Points, in no order, along strands that fork, close into loops and pass close to each other.
(in the rows, 128 means zero)
Points whose rows are less than 131 apart are linked; no others are.
ver: [105 118 162 146 106  87  81 135 125 181 132 158  95 170 145 188 103 109
 146 120  79 129 142 113 153 130 147 130 151 113]
dodep: [162 146 101 104  75 184 172 102 118  97 103  96 112 115 145  40 161 146
 115 132 130  88 116 121 154 143 113 175 122 161]
Sovon: [157 148 139 138 173  85 149 122 112 113 122 148 165 119 137  98 102 166
 141 169 118 128 134 177 130 131 129 105 164  96]
rori: [153 101 147  95 146  91 117 132 113 160 136 166 122 153 106 151 121 106
 144 172  92  87 151 130 176 141 100 148 164 147]
nug: [152 101 127  24 137 177 131 115 137 128 132 108 130 135 117 163 106  92
 131 180 125 119 132 145 112 141  84 156 125 111]
pizu: [145 187 152 120 117  92 120 130 103 113 139 147 143 108 144 154  90 104
 162 159  84 111 133 151 144 134 171 110 162 148]
gele: [129 137 157 103 158  96 145 134 117 121  97 131 155 124  66 170 147  59
  96 141 146  99 118 100 135 126 134 138 144 157]
Matat: [167 122 124 120 128 101 167 112 115 128 137 130 138 115 146 102 107 199
 125 163  93 114 116 190 145 135 114 124 135 112]
zike: [110 115 173 154 185 111 127 141 146 160 114 157 124 193  95 150 139 118
 117  97 152 173 166 100 104 116 120 103 116  81]
bug: [120 142 145 164 168 157  94 142 148 140 102  83  98 124 125  95 128 185
  89 101 101 113 127 103 108 128  82  70  45 118]
lavi: [123 120 153 147 185 122 146 123 117 101 111 141 165 162 106 136 101 154
  81 205 118 105 134 128 133 104  87  87 117  90]
Kimat: [127 146 112 185 117  79 123 145 150 165 154 147 142 138 149 153  75 151
  97 115 102 147 176 162  63 126  77  94 170  76]
Pite: [135 109 188 121 146 111 126 166 135 113 123 146 147 198  95 207  70 103
 112 135 108 115 144  97 112  95 107 113 117 127]
lof: [104 111 134 175 162  85 109 128 127 182  91 122 101 169  93 128 176 102
 112  68 167 181 153 100 122 124 157 114 109 104]
Zod: [103  94  84 142 117 144 124 118 156 131 145 128 108 155 149 118 140 167
 123  69 162 195  91 130 114 113 125 113 106 111]
Vurer: [130 143 136  71 146 180 119 138 127 170 146 103 127 102  68 146 156  64
 129 117 131 115 115 125 133 109 116 159 154 143]
goz: [150 104 119  98 119  99 137 147 126 122 108 140 172 141 152 153 105 120
 117 101 118 172  74 149 120 123 160 133 132 130]
dal: [149 156 124 194 144 115 107 111  94 156  89  91 121 126  68 123 167 146
 108 112 151 120 141  64 130 117  94 136 104 157]
mim: [133 105 154  84 100 157  83 115 136 156 131 127  88 159 105 209 106  91
 160 130 111 117 141 108 129 126 101 173 165 120]
zuso: [ 77 144 124 164 100 116 130  98 107 143 137 185 124 104 139  86 204 120
 159 120 154 138 105 120 152 141 179 158 177 123]
panim: [176 147 139 132 163 155 146  92 165  65 126 121 115 128  86 164 119 133
 128 135 143 137 145  91 149 122 101 118 138 141]
lanen: [ 82 168 133 155  70 185 106  74  97 141 117 123 159 124 144  82 194 125
 172 136 154 115 115  80  95 137 151 157 109 168]
vete: [197  81 141 111 119 101  87 101  91 109 123 159 118 164 135 210  95  89
 181 166 119 113 125  97 136 140 136 159 151 132]
pamu: [ 99 125 168  98  89 121 135 135  98 132 115 138 105 118 123 110 179 136
 130 101 138 129  79 123 121 105 172 194 150 146]
migob: [129 190 149 133 112 127 140  84 128  80 102 119 141 101 164 103 144 140
 147 132 136 113 115 103 127 158 162 117 114 169]
Nupog: [ 86 152 133 158  72 142  70 123 129 165 131 144 110 139 149 160 120 124
 148 139  67 136 117  86 167 131 146 142 161 130]
Liri: [125 148 121  88 124 159 125 114 117 139  92  88  84 127 117  63 146 165
 110 152  85 103 135 129 142 146 100 115  84 146]
bik: [123  83 152 117 123  79 169 151 149 154 139 139 112  81 105 162 154  86
 119  85 131 108 128 154 179 110 191 162 153 156]
kavom: [134  96 123 144 186  82 165 156 160 146 174 185 159 142 132 140 119 124
 129  97 170 177 153 168 115 127 133  99 143 101]
kifez: [187  97 122 114 125  91 109  99  87 116 125 162 151 161 167 178  87 122
 160 197  97 110 106 126 137 142 124 134 135 111]
Gidu: [123 145 122 121  84 163 101 106 108 130  97  73 114 121 140  96 131 180
 150 139 112 165 131  84 129 122 156 149  83 173]
fumo: [119 128 131 150 120 149  91  73 137 161  76 112 100 124  79 161 147 141
 173 124 151 156 175  73 140 148 108 174 166 124]
nazef: [ 91 131  85 122  99 187  82 133 109 133  97 100  81 113 105  73 199  94
 116  87 150  93 105 102 139 135  96 169 132 145]
fuz: [187  86 151  77 178 164 145 147 155  56 112 138 139 168 116 128  73 118
 156 147 113 140 160 137 149 117 121 114 133 121]
suk: [131  31 123  59 139 149 143 173 172 165 179 179 131 150 160 161 114 104
 175 122 122 123 165 146 140 143  94 162 122 154]
gesev: [125 194 148 214 150 121  94 114  95 141  91 102 165 105 101 104 152 135
 138 132 139 107 152  49 134 133 138 108  94 170]
gizo: [151 133 109 124 134 108 126  93  78 146 137 185 177 118 143 134 143 104
 192 175 121 156 126 138 155 141 164 137 160 128]
bog: [107 155 139 206 127  91 125 115 101 177  91 115 131 105  97 107 166 107
 169  88 130 131 150 118 158 111 199 118 150 125]
Kosa: [143  29 128  65 201 154 137 171 143 113 125 160 171 141  79 159 101  82
 157 171 178 159 193 143 108 120 109 149 123 143]
kuded: [109 182 137 142 152 107 112  99 102 144  90 103 167 138 129 135 148 115
  88 169 129 120  87  79 105 138 118 101  99 122]
Feke: [166  77 107  64 123 161 200 144 158 104 192 135 155 148 136 178  91 129
 135 140 128 126 149 145 113 121  91 109  57 127]
Nidub: [144 182  84 150  47 184 160  81 105 100 145 110 154  87 189  81 109 143
 153 200  86 126 131 154 141 151 167 119 116 120]
gezos: [115 130  93 105  84 171 112 121 101 104 106  78  81 114 104  80 180 102
 143  90 183 123 133 112 133 124 141 188 129 174]
kera: [120 119 160 172 169  74 133 120 106 166  85 127 125 137  79 122 156 105
 159 104 148 162 166 123 150 108 200 118 143 105]
Kar: [107 131 114 134 167 108 133 161 155 151 176 144 148 123 142 132 116 105
 117  68 155 177 110 176  90 111 144  83 141  96]
tigim: [106 131 180 116 181 150  94 102 164 128  86  90 116 138 126 152 121 166
 102 128 141 143 131  63  79 132  93 119  78 100]
sina: [143 161 128 120 140  97 137 151 124  88 113  99 156 105 151 106 101 127
 115  95 133 139  85 170 106 118 167 100 140 133]
Kigub: [151  78 121  98 141 119 165 132 144 128 119 127 131 155 141  93  97 198
 128 146  89 119 138 189 151 148 100 107 107 106]
ril: [120 156 107 191  52 175 129 138 142  76 131 134  91 108 138  61 168 162
 130 102 129 108 107 101 177 129 145 166 161 149]
tezu: [115 160  85 175  67 106 122 128  82 125 124 112 159 110 134 114 146 110
 144 108 148 149  97 121 133 115 194 133 128 172]
vem: [110 137 163 113  90 116 125 115  92 139 121 138 117 130 154 114 150 179
 140 135 116 153  82 129 111 112 161 170 133 126]
zedo: [ 87  84  69 140  95 166 113 153 148 105 169 114  92 142 146  70 156 171
 108  90 157 166  74 139 135 100 132 132 112 111]
Deno: [170  17 120  64 164 160 129 166 143  97 175 170 135 177 139 179  71  70
 189 176 163  77 187 115 100 148  78 128 120 130]
durof: [174 133 151 151 165 142 145  90 161  69 152 124 138 142 127 181  86 175
 126 152 138 153 125 111 125 106 104  99 109 104]
Rabe: [111 183 101 165 131 155 114  99 117 102 124  55 134  83 187  53 129 172
 139 122 131 119  97 152 114 137 156  98 102 111]
niba: [147 110 159 101 157  85 159 163 139 127 123 145 146 113  95 164 127  80
 108 111 126 109 121 139 160 122 152 139 149 164]
Viduv: [139  98  71  88  71 139 169 136 117 119 107 107 149 120 166  75 126 143
  91 162  93 115  92 161 172 155 141 143 111 147]
nom: [130  96  87  77  96 158 162 191 172 127 190 137 101 102 159  99 119 111
  79 130 108 134 130 167 164 124 138 140 106 181]
kavob: [143 123  61 151  90 133 120 109 100 101 114 107 159 127 135 126 153 107
 144  92 168 171  82 102 144 120 167 141 124 164]
tifu: [187  87  97  84 116 156 163 144 131 120 167 125 163 161 114 175  70 120
 126 175  96 132 146 141 137 114  95 101  74 136]
sili: [131 134 139  83 167 155 132  48 136 103 120 113 130 126 138 155 138 133
 144 182 143 150 104 110 112 141 109 119 112  88]
gim: [162 139 121 108 110 147 138 105 147 104 141 135 105 123 127 159 123 133
 145 119 113 155 119 118 162 127 139 138 142 145]
rusu: [109 134 113 133  79 111 101 106 118 123 119  98 120 112 198 136  69 198
 133 183  75 155 133 157 113 149 154 109  93 110]
Peda: [140 151 141 137 150 114 106 111  82 149 106 115 154 146  92 131 117 148
 161 186 103 154 150 101 138 112 135 107 110 143]
mefu: [140 146 195 184 155  85 106 120 124 159 128 150 111 163 110 196 112 114
 135 134 107 126 157  95 144 112 144 130 152 102]
pulu: [138 117 127 129 118 113 105 118 116 157 138 125 117 164 122 154  88 181
 146 168  86 163 160 121 129 117 111  98  83 137]
loket: [ 98 136 152 161  93  96 118 171 164 145 132 154  80 105 127 156 103 119
 124  64  76 114 145 161 160 124 166 116 179 124]
Suz: [ 80 118  82 200 133  84  92 185 110 168 157 154  93 109 145  83 179 107
  73  46 160 124 109 165 129 119 123 129 141 103]
lema: [108 140 112 136  67 122 114 168 150 117 147 160  99 106 148 126  98 124
 132 115  73 129 130 163 173 134 162 133 193 140]
Kuz: [136  24 130  72 177 154 153 166 136 103 145 177 171 164 102 185  89  98
 165 173 195 133 197 120  78 122  73 145 117 108]
tekot: [147 182 156 101  72 166 140  95 122 100  94 115 125 122 139 120 131  97
 161 142 107 111 155  88 141 150 163 152 123 189]
leke: [120 122 139 150 167 151 115 165 132 182 145 127  92 118  67 120 172  98
 119  49 127 113 129 128 137  99 108 107 117 123]
det: [134 185 157 177 142 111 101 104  98 151 105 102 182 110 137 119 116 180
 152 176 116 143 151  61 121 132 149 121  95 150]
belof: [ 78 135  94 173  62  93 116 171 123  93 157 146  67  97 133  81 170 164
  76 117 144 123  87 134 137 119 147 145 138 138]
Vugik: [122  95 157 150 162 134 150 129 176 142 139 159  96 146  47 189 136  96
 138  94 143 109 196  99 147 120  88 108 138 108]
mer: [171  90 128  63 186 181 143 150 146  77  83 100 153 143  71 106 107  97
 139 133 163 149 155 132 129 116 117 136 145 136]
Podez: [164 118 105  98 148 128 144 189 126 130 132  82 140 120 108  93 134  94
  89  82 132  95 106 151 153 106 126 139 106 190]
pebas: [133 100 101  33 121 172 150 132 145 146 131  94 151 124 131 138 130  86
  83 154 115 114  89 139 126 139 103 149 105 138]
Vima: [119 126 172 205 178 113 116 154 137 119 137 171 150 201 148 158  72 166
 106 166 139 153 192 104  99 103 108  84 122  63]
lod: [129 179 142 196 163 118 103 123 142 130 113  74 173  90 152 115  70 187
 112 145 100 138 138 132  87 124 119  86 134  81]
taket: [102 179 179 174 140 105  98  93 142 150  95 156  97 107 158 132 160 161
 128 112 112 123 135  72 140 164 139 140 143 115]
dul: [126 169 122 159  45 191 130  81  99 112 141 127 184 121 160  87 160 120
 176 147 140 133 119 108 101 128 175 141  98 180]
kore: [126 127 143  79 165 187 134 121 150 152 146 103 119 144  77 139 143 132
 117 119 139 119 129 123  85 107  59 115  98 101]
Sig: [107  67 127  46 119 158 147 159 155 169 173 152 109 143 131 135 134 133
 129 117 117 132 135 152 122 124  98 152 105 143]
kufub: [140 130 166 143 165 123 141  82 140  84 139  95 132 126 154 167  76 189
 118 192 119 141 129 127 109 130 128  89  71  83]
Ramo: [118 103  74 132 100 109 145 169 162 135 135 123 147 113 158  91  87 165
  84  98  96 125 115 205 113 139 104 100 152 117]
Kepo: [170 165 103 139  96 199 160  88 106  99  93  59 146 129 145  44 167 133
 129 114 146  62 108 113 135 135  99 160  99 148]
Rogez: [108 188 125 174  40 111 100 121 108 108 140 142 138  73 179 131  90 142
 169 157  82 129 160 136 111 142 174 137 186 151]
Lis: [136 182 182 159 173 115 125 125 106 115  94  99 151 128 108 117 156 105
 134  85 157 109  92  94 112 106 156 128 133 134]
dakig: [150 129  87  85  75 162 144 103  86  88 113 101 161 110 142 108 162  86
 144 128 166 144  83 114 113 127 168 168 102 172]
Sezi: [134 131 165  85 145 143 101  67 121 104  64 116 139 140 131 155 126 133
 172 168 150 151 131  83  95 154 118 161 135 112]
Lovu: [164 126 194 162 157  98  82 101  97 132 122 148 127 170 144 187  96 114
 188 163 115 114 142  85 141 124 147 148 168 101]
zot: [126 145 155 144 168 108 147  86 123 120 121  85 120 118 140 114 122 212
 109 166 131 144 119 143 100 132 126  95  70  94]
kibe: [158  33 138  50 168 153 136 160 143 142 182 158 158 173 161 169  88  87
 171 175 125  84 148 143 111 138  78 133 109 115]
kor: [124 103 109 130 121 109 133 139 139 176 117 131 122 154  71 174 154 107
  70  92 157 124 126  90 108 128  66 134 107 144]
bivi: [116 156 161 101 145 120 114 126 112 146  79 127  89 123 103  86 161 152
 124 128  96  99 135 119 137 142 113 119 113 154]
nabad: [105 116  91 116 126 116 141 179 172 120 194 138 125  90 154 130 111 103
 103  62 151 157 108 189 109 115 158  98 138 144]
maleg: [142 196 179 172 148 113 108 118 119 118 118  97 175  97 155 141  81 187
 129 168 101 116 131  88 113 127 140 115 109 122]
nedu: [142 106 155 155 176  90 155 179 144 104  89 149 167 180 102 123  98 149
  79 102 137 132 127 129 120 105 111  99 131 119]
tam: [ 91 120 161 132 133 146 135 170 148 199 156 177  86 146 102 138 161 128
 125  47 113 120 148 117 102 120  81  99  95 104]
nadu: [117  88 146  75 114 146 121 130 152 157 160 153 108 187 120 210 102 106
 160 118 137 115 156  98  88 130  63 136 119 109]
mag: [121 117 125 130 128 116 125 146 175 136 173 174 150 173 185 180  66 122
 140 111  97 112 125 151 109 143  93  81 148  75]
Rek: [111 124 109 179 142 108 103 117 125 161 114 116 113 162 128 125 156 139
 118  66 167 189 105 102 120 114 144 118 113 117]
bod: [116 150 133 138 107 105 135  71  95 139 143 196 143 113 155 135 174 123
 172 157 140 143 111 123 147 149 159 159 174 120]
zoz: [ 93 187  79 187 115  98  98 113 112 162 160 110 121  84 151 115 130 145
  89 130 133 163 122 150  76 117 127  96 146  98]
gesom: [144  71 170  78 162 143 129 128 130 129 164 142 144 197 145 172  79 122
 149 173 113  81 123 142 100 118  78 113 107  73]
Lopot: [137 126 142 101 166 153 128 128 169 130 144 148 161 154 144 160 104 101
 128 115 102 128  91 136 138 125 104 103 152  91]
romer: [ 83  84 133  94 117 145 141 158 156 184 167 174 101 155 120 138 160 132
 120  72 125 137 130 127 112 122  92 135 111 119]
Situv: [115  79 148 117 183  91 163 154 147 151 147 187 148 182 109 155 132 102
 123 112 174 167 166 124 110 128 122 108 114  99]
Saka: [ 85 173 114 198 128 100 107 111  98 175 125 155 119 107 142  82 184 129
 143 104 147 152 120 132 134 134 167 125 170 102]
non: [110 114 120 127 167 165 115 130 128 186 152 105  89  87  56 122 194  70
 138  71 154 114 137 133 153 100 125 139 139 130]
satuf: [109 129 138  87  83 179  73 102 138 150 121 121  99 160 154 170 115 118
 146 153  75 124 109  88 138 134 103 161 141 121]
res: [ 86 187 150 175  99 106  92 119 133 130 101 139 104  86 178  92 133 188
 133 115 102 127 131 117 124 155 156 129 149 131]
pugi: [107 141  86 154  65 136 106 116 118 124 127  86 119 107 169 107 106 204
 120 155 100 180 113 124 124 121 161 116  82 140]
Nevab: [124 156 144 128 143 107 144  88 115 128  88 132 147 104  63 153 187  66
 124 136 180  86 135  86 126 150 118 154 160 149]
sufim: [161  98 150  34 115 159  90 123 121 138 129 123  91 137 112 175 100  85
 178 156 129 114 154 142 122 142 108 191 167 129]
Kege: [111 156 109 202 127 118 106 127  79 123 129 127 120 111 140  54 204 119
 162  50 172  80 110 140 153 114 149 157 138 139]
zipim: [129 165 146 199 131  45 132 147 130 139 102 133 132 113 124 149 112 113
 103  84 135 149 141 148 114 128 173 114 180 112]
vip: [106 152 163 167 134 136  96  74 143 159  93 144  83 114 112 157 164 134
 153 116 122 129 153  62 159 149 122 154 156 123]
toduk: [152  73 159 102 177 100 109 123 103 115 156 171 102 169  90 173 100  99
 159 203 140 101 185 120 144 120 108 123 143 133]
bis: [ 98  95 136 115  88 112 146 156 127 127 129 142 112  96 121 132 168  92
 123  86 140 124  91 134 166 116 196 185 163 159]
pafus: [ 82 191 131 183  88  77  91 118 123 132 104 133 119  70 170 107 104 154
 142 125 104 145 173 133 100 155 165 122 188 133]
bab: [108 121  92 111 121 165 109 138 134 141 117 113 114 131 127  94 167 113
  96  86 122 113  73 117 146 127 105 138 134 138]
nir: [137 150 143 168 140 105 124 157 135 142 109 115  98 125 126  99 123 195
  73  96  97 103 116 143 107 125  86  84  84 123]
kega: [144 136 156 114 121 149 145  89 142 126  94 113  82  91  56 146 157  98
 179 119 135  95 192 116 171 137 144 165 174 143]
bufu: [ 94 139 102 177  85 152 125 138 117 105 145 145 120 101 134  60 187 126
 149  92 152 116  90 126 169 122 168 162 176 139]
duvef: [107 187  91 168 155 128  96  97  96 102 112  73 133 109 172  44 161 149
 145 115 152  95 112 131 122 138 134  94  75 133]
vit: [132  99 179 114 186 117 143 122 129 127 146 151 139 180 132 141  95 160
 126 179 116 109 140 150 110 115  87  99 109  67]
Paseg: [117 104 165 100 168 128  87 101 116 126  74 122 131 182 103 161 103 137
 134 202 133 139 162  87  98 133  86 136 121 100]
Toda: [ 98 119 112 111 103 116 154 131 145 141 192 133 119 123 170 147  97 169
 113 129 116 156 115 191  80 119 125  88  99  88]
Nez: [151 165 170 100 156 127 147 124 124  93  89 139 118 125  88 103 138 117
 138 155 107  79 158 115 163 146 123 130 148 162]
donuv: [105 169 112 196 131  95  92 118  87 105  87 106 120 120 157  56 176 137
 155  62 166  97 124 115 137 137 151 129 104 162]
rol: [117 170 132 175 145 135 130 104 122 116 106  37 167  80 169  90  90 180
 124 143 100 122 102 171  89 146 146  96 118  79]
vipe: [121 123 152 194 161  85 153 178 159  97 113 174 153 184 129 143  66 169
  79 129 135 128 175 129  98 119  94  73 131  86]
lar: [125 136 105 118 130 141 155  54 110 130 145 109 153 108 153 140 137 142
 129 203 105 128  87 153 140 159 129 105 107  89]
das: [121 138  94 114  92 176 173  62 111 112 143  90 123  97 170 101 134 139
 127 203  89 124 102 168 162 176 153 118  96  93]
lebef: [155  99 102  81  66 178 175 133 117  63 156 139 112  91 178  72 129 148
 122 166 115 158  87 166 149 128 181 180 114 113]
bot: [138 192 149 155  55 119 129 112 110 102 136 159 142  95 164 139 104 111
 188 147  88 103 152 143 146 147 191 131 168 166]
nok: [143 109 129 136 198  92 135 197 127 128 134 111 146 135 101  99 137 103
  88  55 163 103 105 156 122 100 119 106 104 147]
Fisuk: [124  62  89  90 141 116 163 129 145 145 118 133 133 163 118  97 128 175
 116 137 121 142 145 157 136 147  89  97  78 133]
kazet: [143 157 171 129 157  78 118 160 131  99 139 153 139 130 125 178  63  96
 135 142 101 121 143 155 131 115 156  90 166 123]
kepem: [139 129 184 170 154  78 131 168 133 133 147 167 138 175 101 211  75  86
 110 131 113 105 158 117 134  97 131 104 148 106]
gasu: [115 168 133 194  93  71 126 161 143 136 109 122 108  84 117 149 114 111
 104  60 107 109 131 148 139 123 175 111 174 144]
rufek: [137 110  88  84  42 175 168 135 116  97 100 122 117 129 154  30 154 128
 114 157 120 113 118 121 165 147 142 189 126 162]
viza: [ 98 174  75 169  67 114  99 131  95 124 138 102 141  89 158  98 120 150
 127 134 123 161 105 139 107 118 171 112 134 149]
tigug: [142 166  96 137  43 181 140  96  81 105 160 142 147  99 150 100 144 137
 178 182 113 160 128 119 138 121 183 148 110 162]
zera: [152 101 101  61 124 165 162 176 146 134 158 101 110  87 134  91 143  80
  89 123 137 124 123 148 164 117 141 177 110 207]
vuri: [130 184 118 211 137  82 107 134 123 184 142 128 144 126 146 138 112 148
  80 128 118 169 158 139  71 127 109  99 157  71]
vamet: [ 84  96  80 153 146 103 129 174 147 179 177 169 113 113 158  87 174 135
  71  79 156 132 104 167 125 134 105 119 126 115]
befak: [138 116 160  81 193 154 147 153 143 161 162 126 139 119  67 146 151  96
 104 119 148 109 124 135 108  99  83 142 128 133]
Delo: [136 119  68  39  83 193 150 113 116 120 119  92 146 102 143 102 151  59
 100 169 145 128  95 121 131 147 132 177 115 150]
kenaz: [122  90  98 100 141 148 141 136 154 123 125  94 119 143 136 115 163 132
  71  64 160  99  63 135 110 124  75 134  92 122]
dozu: [125 137 122 100 110 136 109 103  99 133  88  79 104 124  88 115 155 135
 150 116 156 156 137 100 112 121 142 155 110 173]
gadil: [131 101 116  90 130 136 181 131 159 123 205 150 131 133 151 161 101 155
 138 123 130 150 132 167 101 121 110  86  79 104]
kinot: [126  87 149 121 161 121 146 118 163 147 101 122  96 104  34 175 143  71
 148 120 144  96 197 124 174 114 137 136 158 113]
gez: [146  68 162  83 180 119  95 104 116  97 119 162  86 161  84 179 104 110
 179 192 183 127 196 120 108 138 101 152 158 107]
Dolir: [156 155 166 157 183  74 150 129 115 149 150 177 139 117 110 128 142 137
 126 134 128 119 136 152 149 124 127 131 185 100]
muf: [152 109 119  93 139 100 119 103 106 126 133 150 151 163 135 172 103 110
 125 223  97  90 118 121 156 151  92 114 128 121]
gom: [105 145 100 171  81 100 120 161 135 132 138 138  71 105 143 104 143 182
  54  91 112 111  97 147 123 127  98 109 109 140]
mefub: [142 156 166 172 200 100 128 170 120 100  92 116 159 141  93 104 129 112
  95  87 151 114 104 123 120  94 138 101 141 119]
sata: [110 142 100 125 127 160 108  75 106 151 106  69 152 136 133 128 163 131
 113 136 149 141  64  88 102 120 107 135  98 109]
Duki: [167 176 123 122  62 160 154 147 116  96 106 106 150 124 141 100 110  77
 141  95 106 119 120 118 159 126 191 145 132 191]
gen: [151  63 111  50 201 145 144 153 158 105 111 121 151 113  94 119 134  74
 134 132 177 163 153 142 133 140 134 140 123 166]
Fazo: [ 95 111 106 128  89  92 116 123 131 144 147 114 120 124 182 138  62 179
 124 154  85 167 145 192  68 138 128  88 113  83]
suzo: [129 100 154 110 167  99 164 199 164 149 175 168 171 133 117 182  98  77
 107 113 122 111 134 149 131 116 119 110 125 151]
feku: [122 129 200 130 171 133  77 103 144 130 107 125 102 165 117 192 100 145
 133 160 127 125 164  58 100 129  86 141 118 101]
Lemup: [112 115  93 137  46 144 158 132 125  74 158 134 131  93 173  88 130 178
 106 177 110 133  65 166 140 135 155 159 146  92]
geri: [110 120  82 140  52 116 144 137 135  89 153 151 105 108 149 108 146 176
  89 148 124 140  81 136 156 131 140 156 147 140]
dud: [138 118 122 133  91 114 126 106 111 130 118 130 152 138 175 153 113 173
 124 132 112 179  65 137 110 119 150 146 125  99]
pidaf: [138 107  94 123  80 113 122 162 158 121 143 152 121 131 176 126  66 162
 123 120  70 134 135 187 145 139 117 120 175 123]
gama: [ 69  66 103 108 150 134 125 172 151 176 170 151  96 120 125  98 193 105
  94  64 172 133 109 140 129 122 109 144 105 146]
Gevi: [140 116 125 182 150 103 125 132 113 179 100 123  99 141  34 153 180 109
  80  96 168 122 164  85 124 119  78 130 109 132]
fut: [122 109  55 112 103 117 132 168 128 131 116 109 153 120 156  61 114 136
  99 118 106 136  99 179 155 141 146 109 126 155]
Zizok: [167 175 128 135 153 166 142 123 108  91  91  81 154 125 125  51 168 114
 139  81 147  61  97 119 138 126 113 138 121 153]
tidu: [100 133  97 158 103  93 133 140 168 148 166 162 146 163 173 183  66 140
 112 132 101 126 153 143  91 154  77  63 120  84]
rekoz: [152 139 148  69 149 160 120 118 145  97  83 118  93 141  76 132 113 117
 134 176 125  95 187 114 143 157  79 145 153 142]
luv: [106  98  74 113 107 145 139 212 171 108 206 128 114  70 166  89 120 104
  93  98 143 154 110 190 143 112 171 137 141 165]
lud: [119  90 108  98 155 114 159 133 147 139 117 118 139 152 125 113 141 147
  73 111 139 114  97 146 113 140  84 101  80 122]
Sased: [170 128 119  77 132 143 125 117  79 134 135 162 168 113 125 126 127  66
 207 184  97 130 146 140 162 139 169 148 143 152]
kemer: [104 141  78 200 124  77 113 168 115 134 163 122 119  67 143  94 149  97
  90  51 166 121 114 178 108 107 140 140 196 116]
buk: [151 116 135 142 163 161 138 115 163 102 136 131 119 149  48 185 121 108
 136 117 155 140 170  92 140 106  90 113 139 129]
Zel: [175 177 139 131 159 135 166 131 117  91 120 117 143 104  94  75 152 119
 136 115 137  82 127 131 158 125 132 121 142 169]
labe: [154 176 119 111 143 111 153 106 128  55 122 100 138  96 153 112 122 126
 126 127 153 144 101 143 120 136 176  91 104 149]
bimo: [176 125 114  85  84 159 148 111 125  87 146 141 112 117 172 130 107 145
 147 152  93 152 108 153 157 129 157 152 129 131]
vekob: [ 71 164  94 164  82 164  94  91  97 133 122 103 152 124 169  87 181 130
 125 137 143 124  55  83 114 126 137 140 111 121]
Bonuz: [113 125 159  88 174 142 124 117 152 117 113 101 100 150  85 148 136 132
 106 104 171 150 129 104  70 112  99 107  82 127]
leze: [139 152 131  99 123 158 122 107 165 107  79 100  52  98  55 145 140 114
 130 117 166 107 190 114 137 169  97 153 157 149]

A tip is a point with one link. Name the tips that can be reached along the links from each point below, in the order of the rows.
loket -> bug, Liri, zot, zipim
leke -> lavi, fuz, kuded, kemer
goz -> Nevab, Duki, suzo

A fork is a point with three links, a tip a point with one. Leave the first point through the second and follow the links. Name the first fork or tip that comes.
sili / Sezi -> romer
nazef / bab -> Dolir
gom / belof -> panim
tezu / kavob -> mim
tifu / Feke -> pugi
tekot / migob -> niba

How many points has the smallest loop of links through each point below? Write none if it is on no loop.
durof -> none
goz -> none
vete -> none

Name the points in between on the shortest way along the links from the first point to the second, in order.
Sig / mer -> suk > kibe > Deno > Kuz > Kosa > gen
bug / dodep -> nir > gom > belof > geri > Lemup > lebef > bimo > gim > panim > buk > Vugik > kinot > kega > leze > rekoz > Nez > Zel > Zizok > Kepo
pizu / nazef -> kazet > kepem > mefu > ver > Nupog > satuf > mim > sufim > nug > pebas > Delo > dakig > kavob > tezu > viza > pugi > Gidu > dozu > gezos
Peda / Situv -> det > maleg > lod > rol > Rabe > duvef > donuv > Kege > bufu > zuso > Saka > bog > kera > lof > zike
kibe / kemer -> suk > Sig > romer > gama > vamet > Suz
gasu / kega -> loket > lema > pidaf > Ramo > fut > Viduv > rufek > dodep > Kepo > Zizok > Zel > Nez > rekoz > leze
